Each row is a point on a tangle of strands that fork, close into loops and nearly touch. The rows are in no order.
Points whose rows are less than 34.4 apart are linked; no others are. Some points are linked to none.
Tuto: [ 53   9 -27 -26  11  10   7   7 -13   8 -16 -45]
bek: [ 26  -3  -9 -37   4   3  10   7 -10  -9  24 -42]
Sufa: [  0 -23  17 -18  13   0  11   8  18  18  35  44]
zomug: [34  5 -3 -1 50  8 15 11 12 56 -3 -9]
Bol: [ 22   1   6 -10  44   5  17  12  12  44  14  -5]
bapep: [-11 -17  -9  -5 -27 -23 -37 -24   7 -22  23  59]
Nud: [-12 -20  -4 -23 -40 -15 -14 -10   3 -36  31  39]
Ragok: [ 51  20 -21   0  25  19   8   7 -12  23 -47 -45]
fikag: [  7   1  15  -4  32   9  16  10   4  28  10 -13]
Mur: [-39   8 -20  33 -38 -26 -41 -30   1 -39  -7  22]
rized: [ -9  -6   4 -28 -24  -4  14   6  -9 -33  29 -23]
Gudo: [-35  -4  30  41  13   8   2   1   9  23 -11  32]
bubo: [  5  10  10   6  36  13  15  10  -1  22  -6 -32]
buz: [ 35  18 -10  13  44  17   9   7  -1  44 -36 -32]
gira: [ 73   2 -34 -27  19   9  12  10   0  39 -26 -15]
sur: [ 69  12 -33 -17  12  16   9  12  -7  31 -46 -21]
Lonu: [ 57  16 -31 -22  -6  18   3   7 -21  -4 -44 -52]
pegud: [-47   5  10  30 -27  -9  -9  -8  -1 -27 -11  13]
giz: [-16 -16   0 -22 -43 -15  -6  -2   0 -41  27  26]
fevu: [  2 -16  18 -14  22   0  17  10  13  24  28  27]
mab: [-34  -3   6  38 -15 -12 -30 -21   8  -7  -8  43]
vav: [-16 -10  22  -2   2   2  10   6   5   6  21  22]
Nalu: [-33  -6  23  33   1   2  -2  -1   6  10  -4  35]
tof: [-37  -4  19  36  -9  -3 -15  -8   6   4  -8  38]
dugo: [-19 -12   0 -35 -45 -12   8   2  -6 -51  33  -8]
mir: [  3  -6  10 -20   7   3  13   8  -2   1  25 -15]
Nimi: [ 17  24  -1  17  35  18   9   7 -13  14 -34 -56]
Zot: [ -8 -19   0 -40 -39 -13   3  -1  -4 -42  41  16]
vupi: [-14  -9  20  -8  -1   4  11  10   1  -1  20   3]
bubap: [-36   2  -6  38 -24 -19 -40 -26   4 -16  -8  42]
rumap: [-18 -12  -2   4 -27 -15 -25 -16   7 -20  17  49]
nevug: [ 44   3 -22 -38   7   5   8   4 -11  -4   7 -48]
Zev: [ 20  10  -6 -17  15   8  10   7 -11  -2  -2 -53]
Kudog: [ 14  -7   0 -36   2   2  14   8  -5 -10  30 -27]
kifis: [-34  -4  11  14 -23  -4  -6  -5   3 -18   5  18]
Musa: [-29  -1   3 -17 -45 -12   5   1  -7 -50  19 -10]
zel: [-38   5 -16  35 -28 -26 -45 -33   5 -26  -5  33]
Riso: [ -7 -19 -15 -18 -38 -25 -31 -21   5 -36  31  53]
Pep: [ 60  18 -27  -4  11  21  11  10 -11  27 -58 -30]
Bofe: [ 26  20  -6  18  42  20   7   6  -7  32 -39 -43]
vugif: [-13 -19  21  -4   1   0   4   2  11   8  21  43]
Gesol: [  4  15  10  16  37  14  12   8  -8  16 -18 -46]
vufe: [-50  12 -14  36 -44 -22 -28 -22   2 -46 -16   9]
vap: [-15   3  26  27  43  12  18  10   9  39  -4   1]
vig: [ 35  12  -7   8  49  14   9   8   4  51 -23 -25]
lilas: [-37   3   3   4 -42 -13  -2  -2  -4 -45   4  -3]
duga: [ 0 -7 17 -7 26  6 17 12 10 24 20 10]
ven: [-46   8   4  21 -39 -12  -9  -7  -3 -37  -9   7]
tivif: [ 49  12 -19  -8  24  13   7   8  -7  21 -26 -39]
lige: [-28  -2  32  34  29  11  13   7   6  30  -5  14]
sim: [-25 -11   7   8 -30 -11 -14 -11   2 -22   9  35]

A piece is two or more points that can be reached from each other along the links. Count, over all rows, the pieces, the separate loops (a circle has one, a figure eight two, a Y none), the forks (points with three links) and the tips (points with one).
pieces -> 3
loops -> 2
forks -> 1
tips -> 3

Name the points in between on the shortest way along the links from the first point to the second, in order.
tivif / bek -> Tuto, nevug
bubo / vupi -> fikag, duga, fevu, Sufa, vugif, vav
Nimi / Bol -> Gesol, bubo, fikag
Zot / rumap -> giz, Nud, Riso, bapep
